Points, in no order, along strands that fork and pass close to each other.
Points whose rows are less than 105 apart are linked; no others are. Some points are linked to none.
(267): [ -5  10  -7  30   2  -1 -30   0   2 -31   4 -22   2 -17  -4   1 -17 -12
   4  14 -49   9  -2 -23  17 -26  24  -4 -12 -26 -10  19  23 -13  27  14
 -12  33  12]
(745): [ -1 -18 -23 -22  14  -9 -42  -5  -8 -12  -4  13   5   2  13  23  19 -27
  27 -10  36 -19  29  -2 -29  30 -12   2 -14  -3 -15   4  -4 -20   3  -9
 -26 -16 -19]
(551): [-23  -5 -18 -12  12  -6 -48  21  -2 -35   8 -22   2 -53  23  -5 -26 -14
  -2 -27 -67  40 -14 -22  12 -34  19  -2  19  29   9  25 -12   5  -1  20
  10  42   1]
(602): [-23 -33  -7 -17  13 -19 -36  16 -24   6  21 -23 -10 -12  -5  11  46 -19
  13   3   0  14  27  -9   0  16 -14  27  -5 -21  14 -13 -46 -18   6 -26
 -25  -7 -14]
(664): [-28   8  13   9   5   6  14 -50  12  26  23 -46  23 -25  -6 -17 -17   1
 -30 -27  13  20 -43  23  23 -40  31 -22  36 -13  -8   1   9 -21  33 -29
  21  25  12]
(1149): [ 17 -27  23  27 -10  21  -4 -11  24 -15  -2  -2 -11  25 -28  21  29  -8
 -30 -17   5  11 -19 -34 -11 -24  26  12  -3  -1 -30  12  21  -2  17  14
 -25 -26  -1]
(631): [-27   1 -14 -30   8 -14  -8  11   9  -2   2  16  27 -15  33 -17 -19 -20
  10  15  14   0 -41   0 -25  17  -3 -17   2  -9  19  22  -1 -12  -9  -8
  -2   8   2]
(1284): [ 10 -26  -9 -12   4 -31  16 -28   4 -10  -4  18  -3 -16  14  -4 -31  23
  18 -15  35 -13  14  40 -15  12 -27  11 -22  -8 -36 -11  17  -8   5 -34
 -10  -6  -4]
(1058): [  3 -17  13 -23  25  34  14   4   9 -24  26  28  23  20   4 -19  71  -4
  28  27  23 -16  -6  14 -22  41 -57   6 -34  30   5  -7 -20   3  26  33
 -18 -23 -24]
(226): [ 17   0  11   2  -6 -14   9   0  -8 -10 -13  18 -17  25 -10  16  41  33
  13  -5  17 -27  42  10  -1  41  -8  32   4  33  18  -1 -13 -15 -23   2
   6 -28  11]
(177): [ -3   6  16  13  12 -30  19  29   5 -12   1   4  24  17 -46  20 -12  27
 -38  12 -14  -3 -26  14  19 -30 -19  19  22 -33 -15 -27  47   8  46   9
   0   6  16]
(257): [ 15 -10  51  27 -25  36  46 -20  15  10 -11 -12   1  31 -44   6  11  40
 -38 -29  -4  26  -6 -15  15 -12  10  15   8  49  -6   1  18   2  -9  -4
  25 -21   3]
(1348): [-18  16   3 -17  12  29  10 -34  -3  32  20 -23  23  -3  -8   3 -38 -10
 -34  -2  21  14 -20   4  32 -53  25 -15  61 -19   4  -6  27 -11  27 -11
  34  36 -23]
(323): [ 10  -1  -2  51  -9  -3 -15 -20  -7  -1   2 -29 -15 -12  -3  -9  12  36
  -9 -14   0  -6  31 -19  30 -13  14  -4  16  11  17   6 -23 -29 -20   6
  -2  21  21]
(1271): [ 10  -7  30   5   6  15 -19  35  -3  -9  23   5 -27   2  15  18  44  -8
   4   3 -39  16  -1 -28 -14   8  17  17 -11  34   4  -1 -17   7 -21  34
   1 -28 -11]
(555): [  2  32   6   2 -20   8   2 -18  33   8 -40  38  24  15  11 -20 -42  -5
  -2  -2  19  -4 -44  -6 -36  17  28 -21 -11   3  -3  12  44 -13   9  22
  -5  -9   4]
(734): [ 24 -14  -6 -22 -13  15  -5 -21  25  -8 -10  -6  -7 -19   7  -4 -51  10
 -10 -21  15   6   6   0  13 -38 -13   3 -14 -35 -37 -14  24   9   0 -23
 -21   8  -1]
(1006): [-13 -28 -18  13  44  11 -25 -11  -3  -4  35 -31  -2 -17   6  -4  15 -29
 -19  14   4   3  -1  -9  23 -26   7  -9  10 -24   7  21 -36 -47   2  -8
   8  37  -1]
(507): [ 12  43  13  10 -26  23  61   9  -8  10 -10  16  -1  16 -16 -28   2   1
  17  47 -47 -16  11   2  32   1  -5  -5 -22  -2   8 -16  -7  44  -3  16
  19   6  -1]
(1391): [ 33 -19  12  13 -15  19  19 -44  17  19 -14  -4   5  14   5 -10 -33  47
 -28 -30  41  -7   1   8  27 -32  -8 -16  26  14  -1  -7  15 -15 -32  -8
  -3  -5   4]
(277): [-13  20   7  -4  23  60 -34 -16 -13  17  29 -17  -6 -15   6  26  20 -53
 -13  36 -34   5  -9 -26   1 -45  23 -30   9   1  18  18 -20 -18  20  21
  34  27  -8]
(1217): [-13  -9  30 -22   0 -21   6  12 -10  11   0 -16  20  23 -43  26  11  33
 -30   4 -16   6   8   8  21  -9 -16  42  24  -4  -6 -23  38   0  38 -26
  -2  -1   3]
(317): [ -4 -27  -2 -45  -1 -15  -8   5  22 -11  -2   6  18  -7  16  10 -35   6
  -2  13  21 -11   5  17  -9 -13 -23  12 -22 -37 -36 -18  24   1  12 -31
 -35  -2 -17]
(427): [ 22 -11   3  70  -5 -25  17 -30  11  -5 -10  11   1   5 -13 -10  17  11
 -30  -9  41 -23  -2  10 -20   6  18 -34  -2 -25  -9   4  17 -39  14  -3
  -1 -21  38]
(146): [-42  -5  -3  22  -1 -59  22  -2 -12  33  21 -19   3 -22  -1 -41  16  -8
 -24 -27  24  18  -7  31  -8   2  30 -20  15 -17  10   2 -41 -14 -27 -48
  10   3  52]
(99): [-20  20  21 -17  12  24   7  -6  -3  16   8 -25  22  26 -24  11 -54  34
 -32   8  11   3 -12  -6  31 -54  -3   2  54 -11   4 -19  59   5  30  12
  24  37 -14]
(619): [ 38 -24  41  20   3  18  32  -2  32 -36   1   5 -19  12 -22  11  49  59
 -27 -37  -2  10 -13 -25 -20  -3 -20  19 -12  43 -10  11  -6 -13  -7  27
 -20 -34   4]
(71): [  6 -21   7  -3  17 -30 -17  10   2 -32   1 -24 -16 -23 -12  19  29  52
 -16 -55 -24  14  23  -8  -4 -28   6  41  -8  15 -31  10 -12 -17  -9 -21
 -37  -7   0]
(1173): [ -8 -10 -33  36 -19 -14 -31  -1 -20  21  21 -47 -13 -12 -13  -7   8   1
  -5 -22 -10  18  54 -25  37 -35  45 -12  19 -32  17  11 -20 -23 -26 -38
  25  29  31]
(886): [ 20  47  -8  54  -8  -3  46  16 -11   0  -4  19 -24  20 -29 -24  21  -3
  16  38 -38 -23  -2   3  10  16  -4 -17 -14 -14   9  -3  -6  37   2  48
  14  -1  19]
(923): [ 21 -13   8  -3 -19 -10  40  15   7 -35  19  -9  -6 -33   7   1  13  29
  21 -41 -29  17  -6  19 -13 -12   7  35 -65  11 -42  16  -7  13 -11 -29
 -17  -9  -8]
(253): [-22  -6  23 -27  -8 -15  13  17 -21  17  35  -5  30  21 -47  30  47  19
  -2  -2 -23  14  33  11  18   6 -12  67  20   3   4 -37   7   7  17 -15
  -6 -37  -6]
(42): [ 17  14 -15  41 -20  18  10 -55  25   2 -33  21   4   1   7 -25  -5 -25
  25  18  18 -10 -12   1 -13  33  20 -35 -45 -18 -11  -1  33 -14  17   7
   3   3   1]
(98): [ -6  28  11   6   3  -5  26  14  -4  12   8  -2  12  42 -36   9 -23  22
 -28  10 -10 -22 -11  -3  38 -39 -30  -5  40 -21   4 -16  44  18  50  22
  23  33   5]
(22): [-20  51   8  25   0   8  18  15 -33  38  21  12 -10  18 -16 -13  34 -54
  17  57  -9  -2 -39  -6  -6  37   7 -36  -4 -21  41   5 -21   3  17  29
  23   2 -10]
(979): [ -5   7 -23 -21  17  12  -5 -13   8 -17 -16  -4   5 -23  48 -25 -42  -4
  20   1   9  -3 -14  -8   1   8 -25 -15  -7   3  27  18 -13 -12  -6  13
  -4  33   8]
(1003): [-12  19  17  12 -22   7  47   4 -11  46  -5  49  14  36 -15 -11  21  -7
  18  51  26 -18  -9  20 -17  51 -26 -10 -12  13   5 -31   9  18  -3  14
  24 -27 -12]
(523): [-21 -12 -33  12   5 -23  -3 -36 -25 -23 -14 -21 -14 -44 -16 -30   1   2
  47 -25 -25  18  32  23  21  11 -10  25 -23  -9  -4  10 -14  -4  -2 -38
   3  27  -1]
(603): [-42 -17 -10   6   6 -51  23 -24 -34  34  13 -32  15  -2 -33 -34  17   2
  -7 -18  -2  16  22  28  14   2  10   1  15  -4  22  -8 -50 -14 -29 -61
  38  -4  49]
(279): [ 12   2 -26  64  -6 -23  -6   3   1 -12   1 -26 -19  -1  11  17   3  17
 -25 -19 -14 -11  19 -17  18 -28  26 -18  28 -10  23  26 -13 -12 -14  41
  -5   7  40]
(1281): [  2 -13 -33   7  -4  14  -2 -26 -31 -18 -14 -27 -30 -38  -1 -28  -3 -15
  49   1 -44   8  27  -7  38  10 -26  -3 -30  -5  13   2 -34  15  -5 -20
   7  28  -9]
(122): [ 23 -21 -12 -16  -2  58 -69 -26  -1  -6  19 -35 -22   6   7  18 -13 -36
 -27  -1 -24   9   5 -31  20 -44   5 -11  16  -6   8  26  13  -1   9  14
   4  12 -11]
(520): [ 24 -33 -23   9  12  36 -61 -36   0 -14 -13 -37  -8 -13  19  14 -22 -34
 -34 -22  -9   2  21 -37  17 -48   5 -14  21 -15  -5  28  -2 -31  -9  10
 -26  29  -5]
(1013): [  7  17   8 -17 -24  19   5 -21  23  -7 -48  23  16  10  28  -9 -56  12
   1 -36  29   8 -42 -21 -27  12  14 -16  -3  40   0  16  19  15  -9  19
  -4 -15   1]
(665): [  2 -13  -3  -2  21  -7  31   5 -16 -10  17 -13 -24 -23   5 -14   5   4
  13  35 -12  -2   5  11  33  -9 -34  -2 -13 -16  10   5 -30   0  -3   4
   0  25 -15]
(633): [  5  -9  19   0  -7  -7 -12  18  16 -13   2 -33  18 -17 -38  34 -14 -13
 -29  -7 -16  29   0   5  23 -39  44   7  -8 -32 -19   8  30  -4  15 -27
 -28  -1   9]
(1061): [-19  11 -18  20  25  34 -28  -1 -14   2  47 -28 -15 -33  -3  20  14 -67
 -29  31 -26  12   6  -4  10 -49  33 -18  -1 -30  18  22 -26 -47  21 -12
  19  47  -6]
(667): [ 25  -4  36  -7 -29   5  47  18  15  -9   2  -2  -2 -11  13   8  13   6
   7 -22 -11   3 -19  20 -28 -15  19  24 -57 -12 -32  -9 -15  10 -33  -7
 -20 -27 -14]
(270): [ 13 -12   6   3 -11   4  -4 -10  20 -16 -15  -3  11  -1 -32  15 -33  11
 -17 -12  -5  14   4  -3  15 -36  16  16 -12 -43 -17 -28  49  -3  21 -35
 -32  -2  -3]
(503): [ -1  44   0  31 -17 -16  48  12   3  47  -6  18   4  29   3 -17 -18 -29
  -2  40  10 -24 -20  -1 -17  24  37 -36   9  -8  17 -14 -18  11 -24   8
  16  -8  10]
(873): [-15 -17 -18  13  26  16 -11  13 -25   5  22 -26 -15  -8  12   3  -9 -13
 -13  45   5  -6   5  -8  37  -6 -26 -20   8 -25  26  -2 -31 -19   1  16
   3  46 -16]
(1186): [ 24   6  26  24 -34  14  44 -23   5  26   4   2   8   9 -21  -4  10   3
 -20 -10  -1   4  13  17  15  -7  24   2 -12  -8  -5 -23   7   3 -18 -25
   4  -9   1]
(214): [-24   9  13 -34   5  15  28 -12  13   4  -5  31  21  -9  25 -36  -3  14
  25   0  -2   5 -18   5   3  23 -38  -3 -24  23   1   7   4  18   7   2
  19   0  -2]
(477): [ 21 -21  36  15 -11  28  42 -40  14  21   0 -17  -6   8  -8 -12 -12  45
 -41 -38   7  25 -19 -14  29 -33  -8   1  26  53   1 -20  -5  -3 -24 -12
   5  -3   5]
(761): [ 38 -16 -25   9  -8  22 -57 -14   1  -4 -21 -30 -33 -16  26  11 -25 -22
 -19 -44 -14  10  28 -50   1 -36  26 -17  18  11   7  21 -19 -10 -41 -10
 -14   3   0]
(1299): [ 14 -23 -23  -1   6 -30   5  12   0 -32   9 -25 -11 -38   7   8  13  49
  24 -56 -18  26  10  15 -16 -15 -23  38 -33   5 -33  15 -10   4 -16 -25
  -8   0   8]
(968): [-11  39  -2  37  12   1  40   8 -31  60   3   6  -6  17  10 -27   2 -48
   3  36  12  -1 -44   4 -17  27  17 -59  11 -22  24   1 -52   7 -13  12
  25   1   8]
(608): [ -5  42 -32  13   2 -49  24  19  -3  12 -23  34   4  17  24 -14 -46  13
   9  14  12 -16  -7  24 -20  18   5 -21   9  -1   1  -9  -3  38 -23  15
   1   2  17]
(445): [-18  16 -32  27  -1 -53 -29 -22   3  -3 -26   7 -16  -9   0  -6  18  -1
  22 -35   7   0  20   0 -60  45  28   0  -4   4   2  11   7 -10 -17  -8
  13 -18  18]
(100): [  4 -25  -9 -36  -1  26 -42  -6 -48  10 -11   4 -21  32  -2  12  26  -6
  28  -4  30 -22  57  -1   4  30 -28  16   2  29  -2 -38 -20  16 -28  -7
 -18 -23 -24]
(1286): [-15  27  -3  15 -10 -59  16  33   2  20   3  18  16  -1  14   6   2 -16
 -18 -18   2   8 -36  19 -55  -9  59 -11  12  -6   9  11 -25  -3 -31 -11
   6  -9  31]
(1282): [  5  35  16  21 -32   5  29  21   8  34 -13  15  19  27 -15   0  -8   1
 -12  15   2 -17  -6  18  -2 -12  49 -25   5 -16   5 -23   3  17  -1  -8
   2 -13   4]
(1178): [ 23 -41   9 -29  12  40 -22  16   8  17  14   5  -1  26  19  43  10 -23
 -13  27  45 -16  19   4  -7 -19 -26   6   1 -25 -14 -14   3 -14  -9  16
 -34 -25 -18]
(69): [ 33 -43 -19   3  22  35 -28 -44   9   9 -11 -31 -13   8  -5  -3 -10  -9
 -16   1  15 -10  20 -16  26 -20 -17 -22  25  -2  -4  17 -19 -38  -5   6
 -22  19 -10]
(130): [ 24  -7 -30  37  16   0 -23   9  10 -43   5 -29 -11 -36   3  24  -8   8
 -16 -13 -31  -2  14 -23  23 -42  12  -7   7 -24  -9  28   5 -17   5  35
 -24  31  23]
(1133): [ 37 -17  16  13   0  39  -3 -32  15   5 -28  -2   2  19  17 -10  -2  15
 -18 -36  38 -16   3  -7  -5  -1 -12 -21   9  32  -8  18  -4 -25 -38  -6
  -9  -6 -10]
(683): [  5  -8 -18  -2   0 -40  -6  -9   0  16 -16  27  -2   4   0  18 -35   2
   2   1  45  -3  16  24 -40  21   6  12  -3 -11 -21 -19  22  -7   2 -29
  -3 -18  -6]
(474): [-37  34  15  -2  -8  -5  35  29 -27  38  10  27   9  17 -25  -9  42 -35
  22  53   6  -8 -19   9 -16  47  -7  -5  -4   7  25 -27 -18  12   6   9
  11 -12  -8]
(280): [-19  25  18  -3  -1 -19  56  13   7   0  -1  42  12  18   1  -4   7  53
  10   5  -5   6 -30  24 -18  40 -28  10   6  48  17  -8  14  23  10  26
  23  -8  12]
(433): [ 27  -2 -13  74 -25   5  30 -54  20  -3 -12   8   2  11  -3 -25   4  -4
   2  14  21 -32  -7  -4   2  18   7 -45  -7 -31   1  13  26 -26  27  20
   9   1  20]
(1278): [  5 -12  13  28  -4 -38  38  -7   9  13  -3  13   1   3  11  -3  16   4
 -28 -20  37  -8  -8  13 -29   0  15 -22   4 -23  -2   5 -22 -27 -16 -29
   3 -24  29]
(249): [  5   9  14 -13  -5  -2 -15  18  14   6  -3 -15   5  -9  -6  22 -12 -13
 -15 -14 -26  24 -15  -9   9 -27  49   9   7   4 -10   5  18   6   1  -4
   1   5 -10]
(1171): [  1  17 -32   9 -22 -20  -3  30   7  19 -21  19  21  -3   2  -4 -43 -49
  18  29  20 -16  -5   7 -31  -6  39 -31  -2 -47  20   2  -4   2 -33  -9
  -8  13   3]
(685): [-28  -2 -24 -11   9 -53 -20   0   4 -19 -21  18   5 -16 -11 -12 -25  23
  20   5  -8   8  11  35   3  32 -29  39  18  26 -12 -20  41  24  18  -4
  20  12 -10]
(913): [ 15 -24  -1 -19  25  34   7  -3 -19 -29   9 -20 -35 -31   1 -27  15  -3
  20  21 -36   6  23  -9  32 -10 -37  12 -19  15   6   9 -52   2   4  -8
  -1  41 -21]
(937): [-19  38 -38   4   9 -41  -9  18   0   9 -27  22  -1   3  26 -12 -34  37
   1 -10 -11   2 -18  22 -12  18   2   6  39  34  22   1  10  21 -13  16
  14   2  19]
(962): [  7  38 -17  71  11  10  20  13 -10  -9 -23  12 -20  15 -10  -9   6  12
  13  31 -20 -32  -7 -16  24  17 -13 -29  18   1  21   2   7   1  17  59
  24   3  10]
(541): [-12  32  -2 -22  -7 -17  36  30   3  35 -28  50  15   7  11 -33 -61  17
  15  18  27 -13  -3  23   2   5  -1 -11   4  -7   4 -20  -3  56 -20   1
   8  -3 -10]
(260): [ 20  17  11 -24 -19  32   8   4  22   0 -22  25 -20  30  12  12 -48  28
 -23 -28  30   9 -33 -30  -3 -12  -4 -20  -5  38  -4  13  23  34  -8  38
  -9 -30  -1]
(288): [ 17 -19  20  -2  28  -6 -10  16  23 -39  12 -13 -15  -7  -7  17  52  42
 -15 -31 -22  12  -3 -15 -27  -8  -6  35   0  22 -14  25  -5 -12   0  22
 -33  -4   8]
(124): [-12  20 -30  -9  -7 -27   2  39  -8 -18  -3  15   5 -31 -14  11   8 -29
  41  33 -33  10  11  16 -11  -1  12  31 -53 -38 -25 -13  -2  21  14 -13
 -20   4 -18]
(719): [ 21 -30  13 -21   1  34 -29 -39  10   9  -9 -11 -15  -3  42 -14  -5  -1
   6 -28  25   1 -14   5  -2  -4  -5  -7   8  39 -14  19 -32 -21 -29 -29
 -17  11 -11]
(7): [-21 -27   6 -11   4 -15 -21  12 -17 -23  18 -14  10  -8   4   4  16  20
  23  -2  -9   4  19  13  28   8 -19  19  -1   7   2  -2 -17 -24  15 -37
  -8  13 -10]
(655): [ -7  28 -22  16  -1 -32 -25   1  -2   2 -28   8  11  -2  12  -4 -46   4
 -11   8  -3  -7 -11  -6  10  -1   5  -9  42 -10  25   8  19   1   5  21
  13  18  28]
(804): [  4  -5  12 -13   2  19 -38  23 -26  34   1 -14 -19  30  12  24   4 -19
 -13  -6   5  -6  32 -28   7  19  10 -14  13  21  11  -1 -27  11 -48   5
   8 -23 -10]
(1318): [-25 -13  -6  -2  -3 -21 -22 -23 -19   5 -11 -28   7 -25  14 -19  -9  -4
   8 -16 -14  27  21   6  18  16  -2  11   0  -4  13   3 -13 -10 -18 -48
   7  27  -6]
(570): [  7  -8  17  33 -15  -8  22 -14  -3   7  14 -36  -8  -3 -20   0  14  14
 -15  -9 -24   2  20  -5  29 -16  16   3  -4  -6  -7   0   6  -6 -17   1
   5  -2  12]
(1256): [ 10  -2  34  24  -6 -10  30   7  17 -17 -17   6 -18  21 -20  22  16  41
 -22 -30 -14  14  -6 -26  -6   2  15  25  13  43   1   1  12   2  -5  26
   5 -28  16]
(1275): [-23 -19 -22 -16  30 -20 -60  50 -28 -21  15 -10   6 -24  12  28  15 -46
   8  35   6 -11   1 -10 -25   2 -21 -12  19 -26  25  22 -30 -21   6  33
 -22  22 -20]
(145): [-17   4 -28 -26  36 -17 -23  64  -9 -23   8  19   5  -8  22  17  -7 -24
  22  42   8 -17 -10  -6 -23  14 -23   3  -3 -21  19  -2  -6  -6   0  35
 -31   0 -24]
(432): [  9  23 -34   9  -1   1 -45   7  -9 -40  -5 -19  -8 -40   4  -1 -17 -17
  18 -36 -62  30  -4 -31  12 -23  25   3  -4  -1   7  26  12  20   5   6
 -10  26  15]
(1266): [ 20  -4  10 -10  16  78 -53 -29  -7  25  29  -4 -15  -2  -5  29  25 -47
 -30  -4 -21  12  -2 -29  -3 -41  13 -11  12   2   0  17  -3 -26  18   1
  19   2 -18]
(1135): [  2 -23 -32  19 -15 -48   0   8 -26  17   3 -12 -17  -9  -3  17   2  18
  -3 -25  19  -6  40  10 -22  -3  11  11 -13 -22 -14  -1 -20 -19 -31 -60
  -2 -10   8]
(1079): [ -6  19  -6 -34 -25 -25  34  33  16   8 -10  46  18   7   8  -2 -45  21
  20   2  16  -6 -12  34 -19   3  -9  16 -21   3 -30 -19  21  49   3  -7
  -2 -26 -12]
(1167): [  4 -20  14  -4 -15  -4  18 -35  27 -22  -7  34   8  12 -12 -24  23  -2
  29  13  21 -18   1  23 -22  49 -30   7 -44  13 -22 -15  34   1  30   2
  12 -24 -14]
(1029): [-21  19 -15   8   1 -44   4  21  -5  -6 -10  31   0  20 -15   9 -11  18
  19  21 -14 -13  11  20  -7  35 -24  26  12  10 -17 -21  37  29   7  12
  11 -19   8]
(1043): [  4  -3  27 -42  13  51  -1   6  25 -16  20  18  25  26   8   1  30 -10
  26  24  10 -14 -17  -7   1  23 -41  -4 -24   6   7  -5  21  24  40  32
  -8 -23 -10]
(80): [ -8  19  -8 -31 -14  -1 -29  20 -19  19 -11  11  15  19   9  24 -22 -15
  -1   5   4  -4  27 -11 -11  33  28   9  13   9   4 -12   7  13 -32   0
  -2 -18  -5]
(1197): [  4   6  24 -27  22  56 -36 -29  -6  -2  21 -51   3  -3 -24   1  27 -12
 -12 -10 -37   3  -4  -3  45 -30 -22   8  26   1  13  21   8 -19  45  -4
  28  30 -24]
(176): [ -8  -3  24 -24 -13  20  43 -53  30  -7 -13  43  19 -10   7 -42   4   2
  19   7  14   0 -26  21   3  29 -31 -12 -51   3 -15  20  30  -9  33  -4
  10  -4  -3]
(364): [-17  13  -7 -31   2   4 -29   8   7  -5  -7 -19   6 -21  15   8 -45   4
 -19 -13 -31  36 -23 -19  23 -32  29  -1  26  36   8   6   3  19  -1  10
   7  15   2]
(568): [ 11 -11 -21  11   5 -38 -16  -3   3  -5 -12   9 -16  -5  12  12  30   1
  24 -16  38 -23  22  -3 -59  60  -2  -7 -12   8  -4  10 -18 -33 -10 -12
 -10 -22  -3]
(1021): [-18  17  29 -13  14  37  -7 -33   2  -3  24 -34  16  -5 -10 -17  25 -31
   2  12 -14   0 -23  -7  28  -6  -5  -9   7 -16  17  18  15 -19  44 -17
  38  33 -17]
(918): [ 27 -23  39 -18 -17  26  14   9  32 -13   8  -2 -12  -1   5  15  20   9
 -22 -25   5  12 -21  -2 -23 -25  14  15 -23   9 -30  -3  16   5   2  -3
 -27 -30 -15]
(1342): [-34 -13 -28 -28  17  -4 -41  12  -8  10  14  -4  13 -21  28  13  -3 -52
   2  34  20  -2 -16  -1 -34   2  -4 -25   8 -31  16  19 -17 -33  -8  -5
 -22   7 -27]
(57): [-22  -3  18 -19 -16 -17  30  17  -9 -10  28   5  22   0 -37   7  57  -3
  28  14 -54  17  15  19  16  14   0  52 -27  13 -10 -34   8  20  15 -24
 -12 -34   0]
(1242): [-27   9   6 -39  -5  16 -29  19 -17  28  23  -1  34  27   0  31  -6 -34
   4  11  25  -2   7   4  -6  15   9  16   9  -2  10 -37  29   5  16   0
   3 -23 -19]
(714): [ -8  15 -27   6 -10 -60 -10   3   5   2 -29  20 -11   0   3  13 -18   2
  22 -29   9  -1   9  24 -58  32  26  19 -11  -3 -17  -7  27  16   0  -6
   9 -23  -2]
(840): [ -5   0  20   2   4   7  16  33  -2 -13  24  22   2   4  -3  -2  66  -1
  38  34  -3   1  -9  -6 -12  44 -30  14 -27  29  24 -11 -39  16   9  33
  -7 -29 -12]
(959): [ -1   8  -9 -18   0  -2  -3  51  -7 -12  10   6  -7 -20  17  16 -12 -22
  25  40   0   4   0  -4 -17  10   1   4 -29 -29  -7   1 -17  26  -5  18
 -22  -5 -19]
(1138): [ 22 -38   1 -20  32  29 -32 -38 -11 -25  -3 -35 -12  -2  -8 -11  29  -6
 -11   0  10 -11  37  -8  21   8 -30  -5  23   1 -11  25 -41 -37  -6  -9
 -27  45  -1]
(529): [-27 -12  -4 -34  19 -30 -26   8  -6 -26   2  11  13  -9  -3   3  17  30
  20 -14  -4  -6  12  10  -5  29 -23  42  15  39   4   1  12   9  17 -12
 -14  -6 -12]
(254): [ 18 -41   2 -40  23  44 -14 -48  13 -14   5 -22 -19 -10  24 -29  12  -2
  20   1  20  -2   9  14  22 -11 -36  -4  -1  11 -11  18 -55 -18 -17 -32
 -19  36 -14]
(172): [  5  -2  19   7   5 -15 -10  18  -3  -2 -12   8  -2  23  -6  16   9  28
 -17 -12  23  -6   5  -5  -3  14  -5  16  24  36  16 -12  12  -4 -13  16
   1 -19   9]
(1086): [  3   6   0  17 -12 -34  27  48 -16  -3   7  21   6  18 -19  17   4  15
   4  20  16 -15  11  21 -18  21 -24  22  -3 -27 -14 -32  14  23   8  10
  -5 -20  16]
(419): [  6  22   9  -4 -17  23 -15 -31  15   1 -30  11   2  10  13 -11  -2 -25
  11   2   2  -5 -29 -19 -16  30  18 -22 -19   5  -8   9  24 -12  18   0
   3  -5   2]
(701): [ -8  30 -43  34  15 -30  -7 -20  11 -21 -29  21  10   3   1 -18 -37  18
   4   6  -7 -17 -27   5   7  22 -10 -21  34   6  14  12  41  -2  32  47
  26  14  30]
(333): [ 13   0   8  35 -14 -42  52  31   6  10  20   8  -5  -3  28 -13  10 -11
 -19  -7  11   3 -23  22 -45  -7  47  -5 -17 -21 -14   9 -32 -12 -32 -11
  -5 -13  14]
(1407): [-20 -12 -12  33 -10 -25  -1 -16 -34  29  20 -45 -14   6 -26 -29  24  14
 -12 -12   1   8  34   7  26 -18  12  -9  29  -7  39   4 -46 -12 -36 -35
  36  11  32]
(893): [-17   5   3 -12 -13  12   9  -3  11   8   2  34  11  26  -5   2   7 -24
  20  40  43 -18   9  11  -3  45 -25  -4 -18  -2 -13 -33  25  14  25   3
   8 -16 -23]
(894): [ 21 -19  22   7  18  -8  21  19 -15  -5  10  13 -19   5  -9   8  64  26
  20  15   5 -15  16 -12 -13  34 -24  22  -2  42  10  -1 -36  -5 -16  19
  -3 -24 -14]
(760): [ 15 -45  -2 -40  10  26 -55   1  -5   0  -6  15  13  11  23  21   4  -7
   0  -6  62 -26  21   9 -22   0 -21   9  17  -5 -18  10 -11 -19 -16   1
 -45 -10 -21]
(556): [ 14  -4  19 -53  -4  55  -1  31  12 -15  20  19  -3  23   5  17  -1  -4
  -9  13  -3 -20   4 -16  -2 -13 -36  -5 -24   5 -10 -25  30  51  29  36
  -6 -16 -11]
(1074): [-19  12   9 -14  -8 -18   8  19   5 -20   5   8  18 -27 -21 -22  31  -5
  36  25 -40   7  -8  24  10  17   8  25 -40 -21 -19 -16  13  36  21 -23
 -12  -3   6]
(251): [-33  -4 -12  -1  -7 -62   2  27 -17  18   7  -3  10 -28  30 -15   5 -19
 -17 -27  23  29 -25  19 -37  -6  44  -5  27   2  11  17 -44 -16 -38 -47
  -1  -5  22]
(842): [  0  36 -13  33  16   2  31   5  13 -14 -18  45   4  26   8 -22 -21  32
  10  24   3 -32 -14  -5   1  27 -32 -22  13  10  21   5  23  11  27  66
  38  12  17]
(887): [  3 -15  12 -25  21  40 -30  -8   3   7  21 -30 -16  -4 -13  31 -12  -7
 -28  -9 -22  12  -7 -17  39 -49 -13  -2  22  -2   3  -1  17   4  34   0
  15  25 -16]
(1344): [ -6  15   0 -48   1  10   8  -7  11  -6  -8   6   2 -27  47 -26 -53   3
  32 -11   1  19 -13  -3   7   7 -12  -5 -27  10 -14  14 -18  31  -4  -6
  12   0  -5]
(388): [ -1  29  20 -23 -20  19  42 -17   5   7  -9  12  12   0  -5 -22 -21  12
  15   6 -33   9 -14   1  33  -1  -7   0 -15  14  -1 -14  20  43   3  15
  23  -2   9]
(1336): [ 33 -15  -6 -25  -9  34 -44  10 -11   5  -5 -18 -34   6  12  29 -36 -16
 -16 -24  -9  -4  34 -41  10 -15  16  -3   6   3   4  -4  -7  24 -40 -16
  -2 -24  -6]
(643): [ 12  21  13 -39 -20  45  23  28  16   7  -8  35  -5  30   9  12 -35   6
 -15   4  13  -9 -14   0  -4  -8  -4 -12  -6   4  -8 -24  37  45   7  31
   6 -17  -8]

Follow the links from the first point to the second, and from the first to the third. Name the last point that the two ways share.
(1138); (251); (923) -> (1256)
(804); (685); (619) -> (520)
(913); (1336); (894) -> (520)
(555); (288); (1133) -> (1256)
(541); (1282); (124) -> (214)
(249); (655); (959) -> (214)

A fork is a point with three links, a tip a point with one. Leave the first point through the second and follow the links. Name the first fork or tip that comes.
(555); (419) -> (1173)
(98); (177) -> (214)
(432); (551) -> (1178)
(42); (419) -> (1256)
(523); (1281) -> (122)
